Points, in no order, along strands that fork, close into loops and pass close to each other.
In the rows, 128 means zero.
Two points are linked if the straight distance between their rows is under 77.2. Some points are linked to none.
j_499: [127 123  61 104  72 144 112 104  95 138 176 118 119  98 176 124 129 127
 142 121 139 162  99 197 184 141 138 115 145]
j_278: [117 163  79 132 112 162 149 101 142 141 172 114 133  84 126 140 157 115
 122 164 176 152 125 126 149 134 146 107 141]
j_872: [ 67  95  95 120  97 154 154 152 149 111 163 136 116 110 189 136 100 135
 112 165 143  93 111 125 131 157  88 133 116]
j_906: [128  88 123 102  81 154 104 154 130 127 113 129 173 140 106 174 140 113
 121 144 102 175 125  80 142 142 228 195 123]
j_989: [125 189 119 140 103 158 103  76 111 124 135 103 139  72 101 122 155 103
  99 154 160 182 161 142 168 119 183  97 146]
j_45: [140  65 136 114 121 133 113 152 133 155  90 119 170 200  88 172 166 129
 169  89  89 124  68  88 123 140 181 202 102]
j_126: [121 179 139 149 147 140 132 109 142 109 114 120 130 105 105 117 124 132
 120 151 153 119 163 111 105 116 129 102 124]
j_156: [105 143 141 157 138 151 140 134 153  95 109 100 159 120 107 133 131 121
 115 160 140 121 140  74  94 126 151 132 116]
j_420: [225 158 169 135 203  95 112 111  86 143  81 140 125 149  77  96 144 135
 133  79 113 129 147 129 108  92 117 111 146]
j_217: [112 116 108 134 124 145 139 145 135 121 137 120 151 138 130 139 122 134
 145 135 150 106 109  97 122 141 136 144 120]
j_532: [155 161 138 136 166 102 149 130 137 138 135 145 103 127 131 113 107 147
 131 125 137  90 161 131 105 111  76  89 129]
j_149: [ 93  88 112 114 125 116 146 159 128 118 154 152 106 139 193 121  87 150
 133 118 122  76 113 144 133 139  69 128 120]
j_128: [151  70 148 116 125 126  96 142 113 156  69 131 157 200  84 155 171 130
 167  81  77 129  77 111 126 138 177 205 103]
j_260: [107  71  87  96  95 154 133 165 126 130 141 125 157 155 136 165 120 131
 148 121 120 125  89 105 146 155 167 182 121]
j_251: [ 93 162 112 138 135 120 183 160 198 136 214 125 101 110 126 136 119 125
 133 165 174  83 109 101 110 143  43  73 126]
j_863: [ 73 135 105 130 110 155 138 107 148 122 153 141 105  80 172 125 108 131
  94 179 153 106 142 145 135 135  92  96 125]
j_178: [ 98 164 160 156 154 132 134 110 157  99 102 126 112  95 138 115  94 133
  80 182 129 103 186 122  94 110  89  77 120]
j_888: [121  91 121 123 141 110 135 152 119 126 126 142 129 162 152 127 115 148
 156  93 120  88 100 121 121 136 105 150 122]
j_766: [195 165 144 125 159 101 127 108  88 152 125 143  87 115 143  95 104 141
 103 108 115 128 185 181 134 102  87  84 149]
j_534: [151 186 128 130 152 109 154 120 153 150 160 140  85 115 124 115 115 141
 135 140 157 107 156 144 119 114  76  73 137]
j_942: [ 89 135 102 145 122 163 167 138 172 115 173 110 138  95 136 141 125 118
 107 179 169 102 122  88 104 140 109 111 127]
j_91: [ 46 135 156 162 118 149 118 106 166  84  95 118 121  57 149 138 100 102
  42 199 138 147 178 119 105 130 129 104 117]
j_704: [141 106 109 116 177  64 182 171 141 148 191 148 125 143 129 136 113 129
 197  53 141 101  62 136 156 143  68 120 135]
j_261: [130 123  81  99  86 130 106 103  86 135 170 128 105 105 189 102 113 133
 146 105 122 150 114 217 183 132 118 108 147]
j_871: [152  90 186 143 156 124 102 144 139 137  43 114 156 205  84 134 186 138
 149 108  71 126  76  97  89 122 148 181  99]
j_572: [106 108 153 148 148 123 137 143 145 106 107 127 131 167 142 117 110 148
 129 137 110  86 133  99  85 123  98 132 111]
j_123: [189 143 160 130 179  93 129 118  97 139  99 149 109 136 127  97 114 141
 116 104 107 107 170 139 111  99  90 109 136]
j_672: [ 89 125 156 154 130 146 143 136 162  76  91  90 169 120 103 140 136 108
  95 172 125 152 144  61  83 128 170 143 109]
j_643: [147 193 170 152 183 117 150 123 160 112 109 121 101 111 103 115 108 140
 103 162 129 102 193 111  79 101  80  62 119]
j_874: [105  86  95  92  64 156 100 143  95 133 139 142 122 126 165 134 105 130
 136 122 108 149 118 167 174 159 168 177 128]
j_60: [116 188  99 129 123 135 148  85 153 148 177 139  78  92 140 124 133 126
 116 181 165 128 144 162 143 133  83  58 141]
j_571: [ 88 204 147 156 147 150 129  83 169 107 123 114 102  54 102 130 135 107
  66 193 163 145 181 120 112 118 128  68 130]
j_396: [ 79  90 126 108  82 146 105 138 111 115 120 156 107 129 187 120  90 135
 112 145 100 115 141 158 142 149 125 154 116]
j_324: [142 114 174 120  98 130  58 117  57 122  89 158 105 134 145  96 110 128
 111 104  85 158 166 172 171 120 155 150 125]
j_108: [137 119  54  95  73 147 114 108  95 147 175 109 135 108 165 135 138 126
 157 113 146 172  88 187 190 140 157 131 147]
j_365: [113 114  60 110 100 152 153 141 136 138 178 120 148 107 141 151 133 126
 144 139 168 132  87 118 155 144 139 140 139]
j_691: [118 118 144 122  84 146 107 140 136 104  96 114 172 104  97 163 147  95
  97 151 115 189 152  71 137 125 228 171 129]
j_568: [133 115  57 100  95 112 133 131 106 142 183 121 117 112 175 131 124 136
 179  81 140 151  69 201 187 144 118 120 149]
j_422: [ 90 124 127 136 127 133 145 132 148 109 132 142 113 125 171 115  91 147
 112 154 131  83 144 130 110 127  83 108 115]
j_106: [164 134 142 131 180  87 155 140 129 135 132 148 112 150 127 112 111 150
 141  99 127  83 136 122 100 108  71 107 133]
j_199: [ 80 119 143 148 126 144 141 132 157  97 123 128 128 121 158 120  97 137
 105 173 130  93 150 109  97 129  99 115 114]
j_118: [ 89 143  60 126 101 158 161 105 154 135 194 132 106  81 150 139 146 120
 106 177 175 136 109 139 150 148  95  90 138]
j_140: [133  96 107 122 147 108 150 149 121 140 140 132 143 163 126 139 125 140
 176  77 137  93  81 115 129 135 112 149 128]
j_94: [117  74 180 131 100 122  83 148 123 121  64 160 126 193 124 128 147 134
 120 123  35 126 119 146 112 146 151 195 100]
j_459: [150 135 187 142 146 111  78 126  94 106  51 138 135 156 101 104 146 135
 117 109  89 140 151 116 116 106 145 144 113]
j_484: [114 119 142 123  91 146  92 129 104 114  93 136 141 130 126 130 120 120
 123 137 111 146 145 124 143 137 174 166 114]
j_154: [122  51 101  94 109 128 124 163 109 146 125 136 141 183 129 166 130 135
 177  76  99 119  71 126 156 157 161 194 119]
j_945: [188 161 112 114 124 105 106  88  86 155 172 125 100 119 153 102 123 130
 147  85 130 157 136 217 162 104 117  85 157]
j_811: [155 166  79 119 112 123 134  98 116 151 179 118 120 117 131 126 135 130
 166 105 167 148 104 182 164 126 125  99 145]
j_225: [147 112 152 151 176 114 137 136 137 131  93 103 166 183  77 136 159 141
 169 101 119  98  88  71  82 117 129 144 107]
j_542: [143  97 194 150 148 124 106 144 147 124  39  95 167 195  70 135 188 137
 143 125  72 140  85  87  85 123 161 174  89]
j_454: [135 199 111 139 105 155 106  62 109 135 151 108 116  83 113 120 157 108
 108 155 162 179 158 170 164 118 163  77 149]
j_159: [ 79  91 142 119 102 136 110 138 119 110 106 162  99 129 194 113  80 142
  98 151  93  99 160 157 128 134  99 139 110]
j_14: [144 174 135 135 126 143 107 108 110 112 102 107 160 104  80 128 148 121
 133 129 152 161 153 107 137 118 186 130 132]
j_252: [ 93 162 145 146 137 143 128 104 145 108 115 133 114  84 145 115 104 131
  86 176 140 110 175 132 115 120 102  91 124]
j_836: [ 88 146 104 137 103 167 131 104 139 115 139 124 133  75 147 130 130 113
  90 175 158 137 147 127 142 136 140 117 127]
j_444: [125 140 118 132 155  84 179 169 166 141 191 143 104 134 138 129 106 145
 152 113 149  80 108 122 118 130  45  89 124]
j_998: [ 84 170 117 146 119 165 127  80 143 122 138 121 119  58 132 132 140 109
  71 185 166 153 161 130 137 132 137  92 133]
j_451: [166  96 177 136 180  93 127 136 116 122  66 142 118 178 145 102 129 151
 108 114  74  93 134 116  89 107  78 135 116]
j_408: [136 150 147 141 136 138 114 120 115 112  91 110 161 128  93 123 143 127
 136 127 135 141 141  93 120 123 175 145 117]
j_330: [132 178  83 127  95 157 117  74 111 143 168 113 122  89 132 122 154 116
 119 150 164 175 132 172 169 127 152  89 147]
j_750: [ 93 180 134 152 147 143 171 122 201 126 181 117  95  91 118 131 122 118
 105 198 173  91 144  99  84 130  71  65 126]
j_552: [137 175 127 134 108 152 105  95 103 119 119 100 159  81  90 130 153 109
 114 140 160 186 155 118 160 120 199 126 142]
j_674: [ 97 126 128 156 139 140 171 161 170 110 163  94 161 146 116 146 122 129
 135 151 147  84 102  65  75 137 102 117 120]
j_521: [198 140 135 127 162 107 104 105  79 154 114 133 137 149  85 110 138 131
 174  54 136 145 117 152 139 101 147 137 150]
j_846: [154  87 192 137 168  98 105 137 120 122  45 145 120 191 138 103 146 142
 108 119  57 110 127 122  89 115  96 151 112]
j_867: [148 170 177 154 187 112 132 127 143  92  72 117 134 142  92 106 126 145
 119 143 106 114 166  91  66 100 101  91 111]
j_807: [127  67  88  95 100 141 127 161 119 143 133 127 163 167 126 171 128 131
 168  95 118 132  79 108 153 152 180 190 123]
j_383: [101 168  78 132 117 143 159 100 163 141 196 134  91  90 136 130 145 117
 118 182 177 126 124 143 145 145  86  74 140]
j_512: [116 186 123 133 139 129 145  93 154 144 155 143  72  86 147 120 112 134
  96 180 153 111 169 158 127 120  70  56 135]
j_705: [105 145  70 118  92 173 133  87 131 141 166 113 132  68 142 139 160 104
  92 175 167 177 130 135 159 139 156 109 145]
j_609: [122 159  85 131 122 134 166 133 163 144 193 122 125 109 117 141 135 129
 152 143 185 113 102 122 136 139 108  98 134]
j_283: [222 161 151 127 182  98 116 106  86 154 116 140 115 138  97  96 126 136
 138  73 126 135 156 158 124  96 117 108 156]
j_875: [135 100 113 120 123 143 126 144 127 129 116 111 175 156  96 160 141 129
 157 121 131 133 102  74 124 138 187 173 116]
j_11: [104 118 168 134  83 133 110 146 147  79  70 106 165 106  82 157 152  91
  81 157 104 193 158  67 115 124 217 164 125]
j_337: [132  97 124  97  60 153  85 138  94 136 117 140 152 130 119 152 129 114
 135 128 103 181 131 128 173 143 219 188 125]
j_714: [139  98  72  98  95 121 111 128  86 143 163 125 120 127 173 124 111 135
 173  74 130 148  85 199 182 142 139 140 146]
j_509: [114 125  67 121 113 139 167 146 149 135 189 117 141 108 136 153 135 130
 154 129 173 120  85 122 150 149 113 124 133]
j_423: [133  98 136 100  78 152  98 151 132 122 113 129 181 121  93 177 154 101
 111 139 107 201 135  70 146 125 248 190 137]
j_654: [132  79 166 125 119 119  88 142 109 134  68 146 132 190 124 125 149 137
 141 105  67 120 108 129 121 136 152 190 105]
j_713: [ 96 140  89 127  75 172 108  81 116 137 150 118 133  53 147 136 155  96
  71 176 156 198 146 145 173 134 174 111 144]
j_292: [102 183 148 157 156 150 148 113 168  94 122 106 133  89  99 128 129 119
 102 175 156 121 166  93  86 115 125  89 122]
j_593: [172  69 156 112 162 102  97 128  93 156  72 148 130 191 109 119 157 130
 156  55  84 115  75 136 130 120 133 187 131]
j_267: [143 107 159 153 175 124 145 143 151 130  82  77 187 193  61 149 171 135
 172 109 112 106  67  51  71 122 145 151 101]
j_835: [152  87 176 119 120 118  70 138  87 137  68 156 122 184 113 114 152 132
 137  86  62 136 113 144 134 130 159 190 113]
j_8: [186 122 118 109 162  74 147 128 102 155 160 148 105 135 139 108 112 135
 165  57 133 123 109 181 147 116  87 118 162]
j_958: [208 139 136 104 189  40 177 150 139 172 175 152  89 139 120 117 105 123
 157  72 141 111 128 166 132 125  50 104 160]
j_664: [129 108  67  92  67 164 113 120  98 146 160 115 149 105 153 144 131 123
 139 128 146 171 106 158 180 143 178 152 142]
j_738: [118 102  45 102  95 119 149 147 119 135 192 131 122 108 176 139 125 137
 170 103 143 139  61 181 188 158 108 123 138]
j_814: [157 163 113 122 102 141  93  85  82 145 149 114 124 110 138 106 130 127
 139 108 143 168 142 189 175 109 158 107 147]
j_816: [156 130 148 145 179 109 131 130 128 127  96 123 149 167  90 122 144 146
 157  95 123 100 110  92  91 110 119 136 119]
j_882: [ 64  74 151 121 104 132 115 142 130 102  99 166  91 141 204 117  67 140
  87 161  76  95 166 158 119 140  88 137 106]
j_456: [138 200  80 136 122 157 151  86 163 155 183 106 109  87  89 147 176 100
 129 173 197 172 127 119 132 137 149  81 151]
j_29: [136 148 145 140 144 128 111 119 112 113  94 126 143 132 110 116 130 138
 137 123 127 125 147 111 118 114 143 132 119]
j_800: [220 164 132 111 160  75 147 112 110 171 160 138  76 128 133 105 111 127
 138  85 135 135 150 197 139 106  75  84 164]
j_291: [101  54 128 110 112 127 119 169 125 125 113 145 126 189 150 144 120 142
 148 106  77 101  93 131 122 157 137 189 105]
j_95: [ 49  80 108 125  93 160 141 146 157 103 150 144 113 107 200 137  87 131
  94 176 129  92 124 131 121 155  84 136 113]
j_443: [156  66 152 111 133 115  89 136 100 163  71 143 143 199  98 141 167 125
 167  65  74 127  72 132 134 138 162 201 114]
j_667: [135 115 129 125 119 146 117 135 125 123 100 105 184 139  86 158 148 118
 142 130 125 151 119  66 121 130 202 173 118]
j_547: [127 109  45  98  93 166 149 134 143 143 187 112 159  96 141 166 148 127
 130 143 168 162  87 110 162 144 161 142 148]
j_368: [179 126 170 122 137 110  78 109  53 131  98 151 106 130 146  85 109 138
 105  89  90 145 174 175 153 100 124 123 141]
j_884: [102 171 141 162 154 131 182 158 204 124 190 101 119 123  96 134 117 121
 133 173 172  80 122  70  66 134  68  72 127]
j_632: [124  88 101  89  54 159  89 138  89 136 139 138 140 125 145 146 115 121
 136 129 109 171 124 152 178 149 200 181 131]
j_241: [ 82  78 102 115  83 170 128 157 143 114 139 128 147 124 162 156 113 114
 103 165 123 134 127 104 130 157 160 176 119]
j_36: [171  89 193 141 169 108  90 135 124 142  32 130 143 195  91 120 181 136
 142  92  68 122  84 112  97 112 138 177 107]
j_739: [186 108 153 105 149  98 106 118  59 142 103 155  97 135 165  82 101 142
 107  87  90 122 166 182 147 105  97 130 150]
j_380: [110 163 141 139 155 104 181 159 192 137 180 129  89 122 137 126  93 138
 112 171 147  69 149 110  87 123  26  58 120]
j_247: [ 68 134 133 136 113 151 121 105 144 108 117 143 111  82 173 120  95 128
  74 182 133 112 167 148 128 131  98 103 120]
j_129: [141 105 179 152 162 127 129 141 155 120  55  72 184 197  56 144 185 138
 155 125  92 131  73  58  72 120 161 164  93]
j_959: [153 146 119 123  96 139  83  98  69 139 136 118 138 114 131 108 125 126
 142 105 136 177 138 178 179 121 175 133 142]
j_997: [ 89 149 147 154 115 150 126 127 161  82  87  88 156  63  94 145 147  86
  66 166 144 180 171  74 102 115 192 132 126]
j_903: [169  93 196 136 166 104  87 133 115 130  35 142 133 190 112 106 167 140
 122 104  60 125 107 124  96 109 121 167 113]
j_438: [169 137  96 114 148  88 147 123 118 155 175 138 111 131 132 122 115 136
 179  67 152 130  98 184 155 121  98 109 154]
j_229: [175 171 114 127 112 127  97  78  83 149 158 119 110 116 141  98 128 129
 136  98 138 163 143 206 170 105 136  90 150]
j_79: [142 135 129 122  97 141  86 112  74 135 112 121 150 127 118 120 131 123
 142 108 128 163 139 144 167 123 185 154 130]
j_795: [152 159 114 130 140 118 129 117 110 143 145 135 120 123 126 113 118 145
 154 101 152 123 132 155 141 115 120 113 139]
j_620: [139 105 107 100 122 109 121 131  89 140 139 150 105 131 176 105 100 144
 149  82 118 117 119 183 158 129 110 133 145]
j_793: [ 98  91  63  94  88 132 139 147 113 125 172 139 108 109 191 130 111 143
 156 109 136 125  85 177 178 160 108 138 134]
j_908: [160 120 100 122 139 119 129 124  98 152 132 121 152 152  98 138 133 133
 189  66 151 131  91 132 148 120 149 149 135]
j_413: [ 87  88  89 105 113 117 154 164 128 120 165 150 102 124 199 127  95 151
 142 115 127  88  94 154 157 152  73 132 126]
j_920: [150 118 170 120 123 118  65 120  68 126  82 155 112 140 141  92 117 134
 117  99  81 145 162 160 152 114 142 145 128]
j_728: [126 115 107 126 122 144 139 136 130 134 134 111 165 145 110 150 134 131
 153 118 147 125 105  87 128 136 165 159 124]
j_757: [ 90 191 123 151 134 157 133  75 157 118 137 120 104  52 119 128 144 107
  72 191 167 150 169 135 127 126 128  70 134]
j_133: [124  87 120 126 166  84 167 167 133 137 154 137 143 171 134 146 121 141
 180  67 131  80  58 105 126 139  85 141 123]
j_747: [ 79 149 105 136 122 146 154 109 167 121 166 139  98  81 158 129 114 129
  94 187 164  99 143 133 120 134  75  85 124]
j_166: [ 89 141  99 147 123 148 180 152 183 123 196 106 138 107 126 145 131 121
 123 168 177  93 103  81 101 143  90 102 129]
j_584: [189  86 129 100 195  55 159 135 111 154 143 155 126 161 117 124 125 123
 182  31 124 106  72 150 142 119  81 142 159]
j_848: [116 124 152 121  82 140  69 112  76 119 105 149 115 111 156 106 105 126
 107 128 101 154 165 177 174 126 156 142 129]
j_313: [ 89 145 152 154 129 149 140 134 164  76  90  84 166  90  95 142 144  93
  80 168 138 168 162  61  86 115 182 132 118]
j_432: [116 170 122 136 117 159 122 113 143 112 115  90 162  58  89 150 168  91
  84 158 162 196 165  81 132 111 210 126 140]
j_723: [130 190 114 144 135 159 143 103 149 126 141  98 146  82  86 137 157 112
 122 158 179 155 147 100 125 125 167 111 136]
j_192: [112 140 109 139 134 136 150 133 146 123 151 120 137 125 123 133 121 136
 140 138 159  99 125 104 114 131 113 120 123]
j_88: [ 85 113  80 123 101 147 153 142 146 120 171 134 117 100 171 135 113 133
 121 156 161  97 108 131 138 151  94 120 126]
j_90: [ 94 157 134 140 107 155 123 120 149 103 107  91 154  46 100 151 160  83
  64 165 155 195 172  82 128 111 205 126 133]
j_760: [168 127 149 129 172  94 132 128 105 131 103 148 114 150 137 104 113 151
 129 101 110  96 145 133 104 109  89 122 133]
j_500: [188 107 140 103 162  86 121 125  76 144 123 157 104 145 158  92 108 140
 128  74 105 114 139 172 135 111  90 131 154]
j_158: [ 93 134 152 163 146 144 154 134 165  90 116  96 158 141 114 130 123 127
 117 169 137 107 135  70  71 128 127 121 110]
j_425: [102 169 138 148 150 113 178 169 206 136 198 118 106 128 119 131 108 129
 130 168 167  72 124  87  81 132  39  63 125]
j_223: [151 171  77 122  98 136 120  75 108 149 186 115 113 106 139 121 146 119
 147 127 157 167 116 198 169 126 130  84 150]
j_662: [157 120 116 123 177  67 173 159 142 157 177 145 125 151 114 130 118 134
 185  58 150 102  82 136 140 128  75 115 140]
j_557: [124 178 109 140 127 166 140 110 151 124 138  92 161  64  89 150 168 100
 100 162 175 176 154  82 122 115 196 117 138]
j_525: [131 130 116 118 104 143 103 123 100 131 114 125 148 127 122 126 128 131
 144 118 136 145 130 129 149 133 167 157 127]
j_222: [140 205 106 143 129 158 145  89 153 137 155 100 127  81  85 138 162 108
 129 162 188 162 142 120 130 126 163  94 146]
j_5: [169  84 131 117 184  78 151 138 115 151 128 144 135 173 109 127 138 130
 188  36 124  99  66 130 134 119  99 153 145]
j_206: [137 136 194 141 120 116  66 123  88  94  45 137 130 141 102 104 135 124
 107 117  83 152 167 125 134 113 156 141 119]
j_81: [ 94  46 149 116 118 118 122 169 137 119 107 155 111 207 168 133 121 149
 135 115  55  85  97 142 108 156 109 181 100]
j_504: [ 72 131 136 154 121 156 138 126 160  92 122 115 140  94 146 130 111 119
  86 182 142 120 154 100 101 133 128 123 114]
j_445: [ 80 161 125 148 139 147 163 117 182 117 161 126 105  86 143 128 109 127
  93 194 157  90 155 113  97 129  71  72 122]
j_338: [142 167 134 137 143 131 121 110 120 128 121 131 126 115 119 112 121 143
 132 126 146 119 155 135 127 113 129 113 133]
j_576: [103 109 141 132 128 129 118 138 128 107 102 137 128 152 151 118 108 140
 128 132 112 105 139 119 112 130 118 147 109]
j_334: [124 103 117 114 130 117 124 139 102 131 128 149 120 143 162 118 110 149
 149  99 124 106 114 148 143 130 116 147 128]
j_589: [ 69 126 105 154 117 179 163 133 177 111 161 110 140  71 147 147 131 106
  79 191 165 123 134  83  98 142 118 109 123]
j_736: [ 98 146 120 131  98 157 109 108 116 120 123 127 131  88 146 121 121 122
 102 158 144 145 161 140 153 132 149 131 129]
j_43: [134  77 122 112 120 143 125 151 137 143 108 107 184 182  87 177 151 128
 160 113 108 135  80  69 124 141 194 190 109]
j_298: [212 153 124 104 171  54 163 128 123 173 172 145  78 130 135 108 106 125
 142  81 138 124 141 185 136 119  59  92 164]
j_546: [195 189 140 127 148 107 127  91 104 160 148 135  81 110 133  98 116 138
 120 118 135 142 180 191 147  98  97  65 152]
j_455: [137  85 156 114  88 130  84 143 104 133  79 145 149 177  94 152 158 119
 142 118  62 152 116 120 139 150 202 203 105]
j_517: [154 128 165 142 174 107 116 126 117 119  78 136 130 162 124 102 127 150
 122 115  99 106 146 110  95 104 101 128 117]
j_409: [126 125 177 136 105 124  85 133 111  99  54 121 159 149  88 133 154 114
 122 130  90 161 143  97 124 129 191 166 110]
j_533: [ 99 112 118 125 125 125 144 147 136 121 145 143 114 130 176 120  99 146
 129 134 130  81 130 132 124 130  78 118 120]
j_107: [123 100  62  92  75 169 127 132 120 146 166 116 154  98 152 158 138 118
 124 141 153 171 102 124 170 141 181 156 144]
j_946: [ 88 151 108 138  91 167 113  84 130 129 133 111 139  38 131 141 166  84
  55 175 159 202 161 120 156 123 188 107 141]
j_84: [ 66 122 128 157 114 173 144 130 170 102 127 107 143  73 144 145 124 104
  69 190 153 143 150  85  95 133 144 124 119]
j_780: [109 120 156 151 162 103 173 155 166 111 141 131 114 151 156 115  85 151
 108 157 117  63 147 105  69 115  41  84 118]
j_516: [149 204 153 140 172 114 155 116 168 140 136 131  76 102 112 119 106 134
 107 172 150 100 191 125  97 107  70  51 127]
j_289: [ 88 155  97 141 128 137 188 165 201 135 224 113 118 107 120 149 134 116
 129 169 182  92  95  83 108 152  58  82 127]
j_63: [146  78 163 113  90 126  67 141  82 143  79 161 133 178 101 137 153 122
 145  95  55 153 113 146 150 146 190 206 110]
j_482: [163  89 123 115 166  95 125 131  94 154 114 142 136 171 117 122 134 135
 178  50 122 112  81 139 136 122 122 159 141]
j_437: [182 130 113 127 155 113 121 114  90 159 126 121 153 157  87 130 137 131
 190  51 146 137  98 143 143 114 152 143 147]
j_477: [112  54 103  97 111 124 117 164 107 136 122 146 129 182 149 147 123 138
 164  83  91 110  78 143 150 164 146 194 116]
j_745: [130 120 178 131  84 130  69 133  94 105  65 140 143 146  96 131 146 115
 120 124  78 165 151 118 146 132 198 175 114]
j_218: [124  78 139 107  80 143  97 150 121 128  99 142 163 167  99 166 148 119
 134 132  71 156 120 101 138 148 212 206 110]
j_150: [170  82 147 116 168  95 113 129  97 153  89 148 131 180 122 113 143 138
 161  55 101 105  89 133 126 117 118 166 136]
j_356: [181 140 179 143 177 107  92 121  97 124  52 135 144 163  85 105 156 136
 135  93  99 132 133 110 105 101 136 138 120]
j_718: [ 79 101 114 144 122 148 169 162 165 105 161 109 145 139 147 140 110 130
 126 152 147  82 104  82  93 145  97 126 119]
j_99: [146 111  98 121 141 114 146 142 115 147 146 122 151 152 115 145 127 140
 183  73 152 115  81 124 145 133 133 146 131]
j_317: [ 85  79  84  94  96 129 136 158 109 121 156 151 100 123 199 126  96 147
 144 115 122 107  95 168 165 158 105 147 129]
j_268: [ 93 179 136 162 150 147 180 142 209 118 186 104 115 104 104 138 124 116
 115 193 174  89 130  73  66 135  77  73 127]
j_74: [207 109 131  98 172  75 132 116  80 153 137 153 107 142 148 100 112 133
 145  53 115 120 123 185 142 110  91 133 166]
j_740: [134 182  77 129 115 148 148  94 148 150 190 114 117  99 113 135 155 114
 140 158 185 155 115 144 147 135 130  89 150]
j_570: [197 156 171 141 190 102 101 112  93 129  70 139 129 145  89  98 145 140
 127  91 109 125 152 118 105  93 123 117 131]
j_433: [110  89  71 104  97 149 142 157 126 132 161 121 151 131 149 160 122 134
 151 116 147 126  85 112 154 153 149 163 128]
j_463: [131 123 193 133  89 121  53 126  78 103  63 147 124 136 102 113 134 114
 111 115  78 166 166 138 157 119 180 155 120]
j_402: [100 127 151 163 151 135 164 144 167  97 128  94 157 154 114 128 122 134
 132 160 134  90 115  67  62 127 109 114 112]
j_132: [ 96  69 175 127  89 127  91 150 125 109  78 175 109 185 150 121 119 137
 105 135  33 119 140 158 114 151 139 185  96]
j_256: [ 69  56 169 135  90 137 116 157 150 101  89 158 112 197 160 129 112 138
  99 160  35 110 133 146  99 156 129 173  91]
j_341: [122 110 147 121  79 140  79 132  94 117  91 135 150 137 106 142 135 113
 128 127  97 167 148 118 156 141 204 181 120]
j_744: [ 87 192 152 165 156 155 147 103 182  89 122  95 121  62  97 131 130 107
  74 191 163 135 173 101  87 117 131  82 122]
j_783: [117 162 103 139 133 137 159 126 160 137 173 128 120 105 120 130 129 134
 138 150 174 108 126 122 123 134 104  96 130]
j_618: [130 127 177 142 128 125  97 133 126  99  50 108 168 160  76 133 160 118
 131 131  94 153 128  79 105 126 184 162 104]
j_347: [105  95 161 127 118 125 101 137 108 112  85 156 115 163 162 111 106 142
 116 128  80 110 146 136 116 132 121 155 109]
j_240: [132 109  95 103 106 116 115 122  85 143 154 140 103 126 177 105 109 143
 149  84 126 137 108 202 171 134 117 125 147]
j_51: [186 137 130 117 191  55 175 154 147 167 172 146 101 148 108 122 115 131
 173  68 149 101 111 141 120 120  60 102 147]
j_31: [213 148 159 126 181  92 127 114  80 142  99 149 101 128 133  91 109 130
 100 102 102 117 185 158 119  99  86 100 144]
j_902: [ 80 111 170 141  77 133 110 143 154  72  70 114 149 104  98 152 138  88
  68 173  97 184 164  83 109 129 200 156 121]
j_64: [119  82 119 120 173  70 180 188 141 138 182 149 133 151 146 141 112 134
 185  55 127  86  50 121 145 147  61 130 129]
j_564: [224 151 143 128 178  97 108 103  80 159 119 135 125 147  92  98 130 128
 157  59 132 146 131 166 134  97 127 115 160]
j_583: [ 88  90 111 109  72 154 105 139 110 116 126 146 122 121 173 134 103 125
 115 146 110 132 133 149 155 151 153 170 116]
j_172: [ 84 115  62 117  93 166 156 127 148 128 179 127 122  81 170 141 130 122
 101 172 163 127 108 124 147 153 110 122 130]
j_378: [109 146 150 146 163 101 180 159 178 124 160 131 102 134 145 121  86 143
 115 163 133  60 152 104  75 117  31  69 117]
j_314: [121 114 164 143 127 133 120 140 146  93  70  88 180 157  76 149 159 116
 125 148 105 153 120  59  91 128 187 164 107]
j_573: [104 133 131 124  87 152  90 107  95 120 114 134 129  99 152 114 113 122
 106 144 125 155 159 156 165 130 158 133 126]
j_870: [125 126 144 139 135 144 127 141 148 103  92  87 190 137  76 151 157 113
 128 144 128 155 130  47  95 124 199 162 115]
j_749: [126 186 143 140 160 117 156 115 165 139 145 135  78  95 133 121  98 136
  97 180 144  97 187 136 104 114  63  50 123]
j_763: [ 85  51 165 129 111 126 120 163 143 107  93 154 110 211 165 124 117 148
 117 136  46  94 115 143  93 151 106 174  99]
j_25: [159 147  94 120 132 106 137 118 109 153 160 133 119 123 133 120 126 138
 170  83 153 131 108 173 153 121 114 110 146]
j_822: [107 115 152 149 157 112 158 147 156 108 125 124 128 162 146 115 103 150
 124 146 112  72 133  97  73 121  69 103 115]
j_193: [169 200 125 121 147 101 152 108 147 168 163 137  62 118 126 115 121 135
 134 141 160 127 164 164 134 113  75  56 146]
j_198: [171 203 119 123 136 114 131  88 131 162 162 129  73 110 129 107 129 128
 131 140 155 146 160 181 142 112  96  52 151]
j_258: [124 187 171 155 175 123 149 114 170 100 102 118 104 101 121 116  95 137
  87 180 125 101 200 113  79 104  75  63 115]
j_909: [210 164 119 115 147  88 132  99  99 170 168 132  90 130 135  99 119 131
 151  77 136 147 140 205 150 102  97  83 165]

A piece is all that can be reached along the links. How many separate loops has the piece of each point below (a circle has one, a figure eight two, a Y none), and how many tips (points with one link)?
j_504 -> loops 2, tips 5
j_920 -> loops 2, tips 0
j_313 -> loops 0, tips 2
j_451 -> loops 1, tips 1

How many points has the smallest loop of links through each point below? Write 0 if it is on no loop.
j_500 -> 21
j_193 -> 10
j_408 -> 12
j_278 -> 0
j_863 -> 0
